Each row is a point on a landscape with many valleys, with its height.
From any point a ball takes the steepest step (drop divided by distance) to one of its 4 nearest points. It stops when none of these is lower. Distance is the straight distance between rows; heights are no part of it.
puli: [ -1  13   0  11 -18 -19  -7 -11]  height 3.73
tik: [ -9 -18   7   8  29  -7  34  -8]  height 2.62
Guk: [ -8   4  -9  33   1 -13  24   4]  height 2.34
vibu: [-10  14  -1  11 -10 -30 -20 -28]  height 5.44
maz: [-13   0  -7  25  11 -15  24  -1]  height 1.79
pap: [  4  19  -7  13 -27  -2 -14   3]  height 4.24
resa: [  8  12  -2  15 -21  10  -1  12]  height 3.95
Belem: [ 5  1  6 14 -5 -2  6 -6]  height 2.53
mepa: [ 15  -5  16 -29   3  20 -13   2]  height 3.87
mok: [ 13   3 -10 -41  -7  19 -29  25]  height 1.94
vunu: [ 11  15 -11  -2 -26  15 -23  18]  height 3.44
Fegor: [ 10 -16  20 -33   6  12 -17 -14]  height 4.13
Dit: [  0  -9  12   7   7  -5  10 -12]  height 1.49
Ziz: [  4 -23  19   0  23   4  37  -1]  height 3.49
puses: [ 13 -14  18   0   7  21  26   2]  height 1.04
Zofam: [ 16  -1   3 -17  -3  33 -10  17]  height 7.62
zako: [ 11 -16  20 -11  10   9  10 -10]  height 4.31
fek: [ 3  1 -4 26  0  2 29 12]  height 4.02
Sil: [ 12  -4  13 -13  -9  16 -14  -2]  height 4.61
Nez: [ -4 -23  17  -3  28   0  32 -12]  height 2.81
gid: [ 10  -5  16 -28  -1  10 -17 -14]  height 4.11
Gozar: [-10  14   1   5  -6 -37 -17 -27]  height 4.90
fute: [-37  -2 -20  20  23 -29  18 -13]  height 1.65
Biri: [-39 -11 -15   7  37 -16  24 -11]  height 1.72
vok: [ -3   8 -10  48  -8 -11  22   8]  height 2.87
nule: [  4   4 -23 -44 -10  10 -32  35]  height 2.54
dege: [ 12   8   4   3 -16  20  -1  11]  height 4.66
pif: [ -3  11   1  12  -8 -14   0 -10]  height 3.23
sivet: [ -4 -14   7  17  17  -3  34   1]  height 2.84
beral: [-18   6  -1  16   4 -39  -1 -24]  height 1.70
kuv: [ 14  -1  -8 -41  -5  29 -21  32]  height 0.28
zorun: [11 -7  7 12 -1 14 15 10]  height 4.92
reru: [ 14  11  -8 -16 -18  19 -24  24]  height 3.09
Zolum: [ 13   5 -11 -27 -11  18 -24  20]  height 2.71
Nat: [ 10   8  -1 -27 -13   8 -34   0]  height 3.24
bir: [  3  -4  14  -4  -1  -8  -2 -21]  height 2.50
sekal: [-26  -6  -9  13  21 -29   9 -16]  height 1.82
rilu: [-30  -7 -19  23  30 -24  27  -3]  height 1.57
dibu: [23 -8  6 -7 -2 32  9 23]  height 6.84
foz: [-29   3 -20  39  12 -22  21  -2]  height 1.16
Zam: [ -1  10  -3  35 -11  -9  18   6]  height 2.88
lon: [-55  -1 -40  21  37 -16  11  -8]  height 2.09
Totad: [ 10  27 -18  -5 -29   0 -38  17]  height 3.78
Sinav: [-10 -17  12  -5  19  -9  24 -18]  height 1.85
far: [ 0 -4  4 18  4 -3 22 -1]  height 2.72
rep: [-13  11  -6  30  -7 -21   7  -9]  height 3.30
Ler: [  6  -6  19 -23   2  -5 -19 -24]  height 3.51
Turu: [  5  20  -5  30 -22  -9  -8   4]  height 4.26
fug: [ 12  -4   3 -38   0  25 -23  17]  height 2.63
runug: [  4  17  -3  -5 -26  -5 -34  -4]  height 4.49
mozo: [  2   0   6   1  -1 -17  -3 -18]  height 2.59
Namu: [  5 -18  18 -18   9   5   0 -20]  height 3.52
Mun: [ 10  10 -13 -32 -18  15 -34  19]  height 2.55
gep: [ 12  -4   5 -45  -1  23 -33   8]  height 3.22
tomor: [18 -9 10  3 -2 29 18 22]  height 5.86

Call two points neighbours if one is among the 4 nearest of the other. Go from one point of each pair to the other, from neighbour to neighbour, staying as low as possible. Name the highest point that can't be avoided.
foz, beral -> sekal
beral, Dit -> far
foz, puses -> Ziz

Two balls start at each pair of points below. Name the first point that both come to, or write none.
puli, Namu -> Dit
Sil, gid -> none
runug, pap -> none
tik, sivet -> none

Where does a ball stop that starts at each point below?
Ler -> Dit
reru -> kuv
Nez -> Dit
